A landscape with many valleys, sampled at points; each row gives a point and its height.
A ball rolls from a point to the lowest of its 2 nearest points, and stops where none of them is lower. Distance is the straight distance between rows; heights are no part of it.
k405 (h 115): [ 22  19   0 -15 -39  12 -14  25  30 -20 -10 -41  -2  12  42  -2 -13 -27
  -1   5]
k885 (h 673): [ 22  14   5  47   9  47 -18   3 -17  38  18 -23   5 -74 -52 -18 -10  -9
   4  -6]
k277 (h 457): [ 15  10   0 -82 -10  -8  50  17  29  -3  24  37 -14 -27  34  18 -36 -38
  24 -24]
k413 (h 523): [  4 -30 -40 -18 -34   1  15  26 -12  18 -36  21 -12 -10   9  -3   3   1
 -19  60]
k956 (h 713): [-26  11 -56 -39 -22  -9 -14 -18  40 -18  15  -4 -26   8  21  15 -12 -12
  10 -13]
k160 (h 561): [  7 -23 -51 -44 -18  13  32   5  10 -19 -20  11 -26   8  18  -9  10 -29
   2  45]
k596 (h 640): [-15  43  32 -23  -9 -27  -1 -10  -7   3 -18  22  25  -8  17  41  32  -6
  30  10]
k104 (h 534): [ 30 -46  58  39  23  29  15   3   6  13   2   3 -11  18 -44 -58  26  11
 -13  -2]
k810 (h 309): [ 24  34  -1 -10  37  19   4  52  22 -16 -22  10   3  -7 -15  -1 -18   7
  17 -22]
k907 (h 373): [-12   9  -9  35  18  24   9  -9 -40  -3  17   1  27  39 -28 -35  -4  46
  22 -12]
k982 (h 737): [-33 -54 -57  -2  15 -10 -11 -33 -11   3 -11  19 -20  15 -11  10  10  16
  12   2]
k228 (h 668): [  2  46 -23   1 -32 -12 -15 -30   7 -41  12   3  14  24  32   4  24  -8
  47  17]
k143 (h 151): [-10 -35 -10 -51  -1   8 -14  34  11  13 -18  -6  -7  20  23  16 -35  -3
  -9 -20]
k302 (h 716): [-14 -37  -3  34   3  22 -36   6 -24  35  -4 -21   0 -17 -41  -8  -5  18
 -21  -8]
k757 (h 452): [-16   3 -15   1  11  17 -11  17  29  -1 -32 -10 -11  -5 -42 -12  28  12
 -31  20]
k75 (h 641): [ 18  24   9  38  12  48 -19   4  28   6  11 -24  -7 -40 -60 -24  12   2
   8  -6]
k864 (h 451): [-12 -52 -31 -41 -46 -17  12  -9  -5  25  14  19 -24  -8  39  17 -22 -17
   6   6]
k756 (h 727): [-17 -44 -38  27  -7  19 -39 -26 -11   9  -7 -15  -9   3 -25   0  16  18
  13  13]
k850 (h 681): [ 21  24 -42   3 -21  12  -8  -2   6 -42  -8   0   7  35  16 -11  25   5
  54  30]
k778 (h 398): [-12   0   2 -73 -22 -27  30  15  37  19  27  30   5 -23  26  31 -35  -9
   6 -38]
k195 (h 390): [  8 -31   4  33  -1 -19 -44 -15 -23  24  25  -2   3 -21   9  23 -33 -15
  13 -51]
k609 (h 357): [ -6  -7   7   3   1 -29   2  -3 -47  35  11  58  24 -34  -4  21 -13  13
  23  -6]
k294 (h 323): [ -4  30  27 -46 -29 -32   5  13  27   5  14  -2  20  17  50  27 -31  -3
  10 -30]
k182 (h 692): [ 10  16 -16  12  -5  28  -3  -4 -15 -21 -30   8  17   7 -19 -15  46   1
  30  54]
k252 (h 360): [ 19   2  14  -4  37  35  -8  33  25 -22 -25 -11  10  30 -17 -14  12   6
  32 -25]
k237 (h 358): [ -6 -17  45 -19  40   0 -18   0 -11  17 -48  -6   7 -24  -8  56  36 -18
   4  13]
k786 (h 606): [ -2  25 -28 -17  33 -13  40   7   4 -31 -13  45   1  10 -11 -13  24   5
  -6  18]
k939 (h 413): [-23  13   7  24   5 -18  -4 -18 -55  48  25  33  17 -54 -29  10 -16  14
 -12  -4]
k92 (h 305): [ 23   4  18 -35 -15  -7  36  39  18 -14   6  -8 -14  -5  35 -18 -49 -19
 -56   7]
k888 (h 486): [-43   2 -16 -19  12   1 -37  -2  29   3 -27 -20 -11   9 -23  26  12  12
 -24 -13]
k235 (h 150): [  5  -7  25  -9 -27 -27  16  -1   7  -5  30 -21 -11   6  49  -7 -50 -25
 -51 -24]
k851 (h 328): [ 14 -32  43 -42  25  -3  -4  24   2  27 -45   9  -2 -26  18  57   6 -23
   6  11]
k769 (h 407): [-11   5   9  36  33  32 -10 -29 -40  18  23  -3  34   0 -36 -27  11  21
  31 -22]
k876 (h 663): [-36  57  19  24  18  15 -17 -56 -14  -2  11 -15  30 -17 -43   8  48   1
  10  22]
k748 (h 353): [ -2  37   8  22 -11   3  15  17  34 -33   3 -34 -13  31  -5 -47  -5  24
 -53   4]
k816 (h 281): [-21   9 -55  20 -30 -22   8 -11 -27  -2  11   2 -14  32  12 -12 -22  55
  -3  22]
k672 (h 233): [  3  -3 -14 -49  18   3  -4  50   7   5 -29  34   4   1   1  17 -21  10
  15  -4]
k705 (h 470): [-29  35  33  34   3 -26 -18 -40 -28  25  24  -7  12 -41 -23  28   5  -5
 -40  -8]
k847 (h 653): [ -2  39  18   2 -26 -41   0 -37 -14 -16  17  15  25  19  44  23  25 -16
  32   5]
k330 (h 599): [ 32  -5  68  20  38  17  -7  -6  42 -10 -10 -47 -13  -8 -13  11  30 -34
  -3 -24]
k152 (h 359): [ 40 -18  -3  16   4  -5  23   8 -31 -24   9  14  10  34  32 -26 -20  -5
  23  -4]
k572 (h 397): [ -8 -42   5 -27 -49 -35  16  -9 -26  17  18  11   9  31  63  13 -27   6
  -1   3]
k8 (h 412): [ 39 -44 -17  34  11  16  29  22 -14 -17   3   9  -8  34  -8 -53 -14  18
   7   0]
k817 (h 639): [ -5  54  53  13  58  20  -3 -29  12 -21   1 -15  18 -11 -40  13  48   0
  27 -12]
k320 (h 569): [ 34 -45  71  26  33  12  22   3  29  -2  -2 -24 -18   8 -16 -26  16 -17
 -32 -14]
k777 (h 278): [ 24   1 -17  -2  -9 -24  14   8 -28   2  16  50  16  -3  27   5 -21   1
  43 -10]
k697 (h 678): [-15  29  -5  32 -17  15 -22 -40 -18 -15  -1 -15  20  -4 -23  -3  50   0
  14  43]
k673 (h 514): [ 26  14 -12 -30  15 -12  38  11  22 -27  22  22 -10  -2  36  -7 -35 -35
  13 -36]
k974 (h 235): [ 30  13  32 -37  -7   7  19  40  27  -9 -19 -21 -10  -6  35   7 -23 -30
 -18   3]
k540 (h 364): [-14 -46   3 -25 -20 -21  10  -6 -33   6 -15  -3   6  48  42  10 -15  10
 -23  25]
k799 (h 333): [-21  -5 -24  39  -8  -4  13 -10 -58  10  11   6   3  30 -12 -26 -17  55
  -3  15]
k780 (h 455): [  4 -14  34   4 -39 -17 -32  -2 -28  44 -15  -5  17 -33  18  41  17 -20
   6  23]
k803 (h 400): [-16   6  -6   4  32  39 -14  15  35 -11  -6  -3  -3  29 -53 -26  18  36
   6 -23]
k247 (h 263): [  9  32  -7  19 -40  11   1   5  38 -37   2 -52 -18  26  20 -35   9  -3
 -31  20]
k592 (h 617): [ 28  26  75  11  59  19  12   8  17 -15 -17 -28  -6 -18  -8  27  29 -14
  16 -19]
k474 (h 595): [ 46 -18  -1  31  -4  43  -8  21  42 -14 -10 -27 -22 -28 -30 -40  26 -21
  13  14]
k892 (h 492): [-13 -21 -18 -12  -8  15  -9  32 -24  21 -49  12   4 -12 -26   7  16  18
 -22  46]
k190 (h 491): [ 26   1  26  22 -58  -3 -23  28 -20  29  -8 -15  14 -27  29   7 -11 -10
  -5  23]
k730 (h 386): [-21 -11  33 -14  65   7  -5  -5   5  10 -40  10   1 -15 -43  35  37   1
  -5  -3]
k7 (h 416): [-21  28   7  19  -2 -20  14   7  -6 -14  10  -9  -1  15  -6 -17 -12  29
 -59   5]
k630 (h 584): [ -3  -8 -60 -30  15   1  31  -1  12 -34 -18  32 -18  19  -3 -11  26  -4
   7  37]
k690 (h 774): [-10 -16 -22  44  23  -9   0 -49  22 -18  37   6 -23 -12 -46 -21  21   3
   2 -22]
k155 (h 691): [-10  51 -35 -21 -19 -14  15 -11  34 -44  18   3 -14   6  27  -7   3 -11
   0   6]
k362 (h 797): [ -1  36 -16  32   7  -1 -21 -18  18 -19  19  -6  -7 -20 -26 -12   7   2
   3 -19]
k414 (h 541): [ 50   6   6  28 -28  28  -6  42   2   4 -22 -17  -5 -43  -1 -14  -1 -26
  -2  38]
k507 (h 699): [ -3  -8  14  52 -10  37 -17  -8 -35  46  17 -30   8 -52 -48 -21   1   4
 -34  19]
k32 (h 476): [ 25 -61   1  17  31  11  46   2  15 -10  -1  27 -28  16 -31 -54  15   6
 -20  -1]
k706 (h 254): [  2 -42  -3 -48   7   3 -12   6  26  17 -18  -9 -21 -20  20  37  -9 -48
   4 -17]
k410 (h 750): [-32 -34 -43  -5  36 -17   2 -40  24 -13  10  16 -25   3 -19   6  10  -7
  -7 -24]
k591 (h 285): [ 15  13 -40 -27 -53 -18  27  30  -1   1  22  32   2  17  46 -11 -31  14
  24   7]
k425 (h 183): [  3  23 -24  -9 -44 -24  16  29 -20   3  11  20  17  37  32 -11 -40  45
   2  18]
k805 (h 447): [-15  43  19  39  32  41  -9 -33 -32  36  48 -20  42 -27 -33 -23 -10  15
   6 -23]
k846 (h 341): [ 18 -40   4  -2  23 -15 -16   4  -5  21   3  19  -7 -36  11  24 -23 -30
  11 -39]
k120 (h 506): [-37 -14 -13   0   9  -4 -52  -1  17   5  -2 -37 -11  32  -9  13 -18  24
 -21 -48]
k648 (h 626): [-30  33  -3 -41  26 -30  13  -8   3 -22 -18  35  14  26   9  27  19   5
   6   2]
k510 (h 266): [  3   0  34 -20 -12 -27   1 -16   8 -10  21 -24   7  28  60  18 -22 -38
   2 -37]
k547 (h 329): [-37 -16 -45 -15 -26 -23  15 -13 -11  -5  -6  -4 -19  47  23   4  -9  37
 -26  32]
k323 (h 458): [-36  41  27  35   1 -34  -1 -24 -22   3  31 -15   8   6 -11  -9 -20  24
 -58 -20]
k503 (h 425): [  2 -34  25  34 -21 -25 -41 -26 -47  39  11  -4  16 -22  14  34  -2 -19
  12 -11]

For each start below, name the point where the ball stops.
k323 | k405
k805 | k816
k182 | k777
k277 | k235
k474 | k143
k730 | k143
k330 | k777
k803 | k143
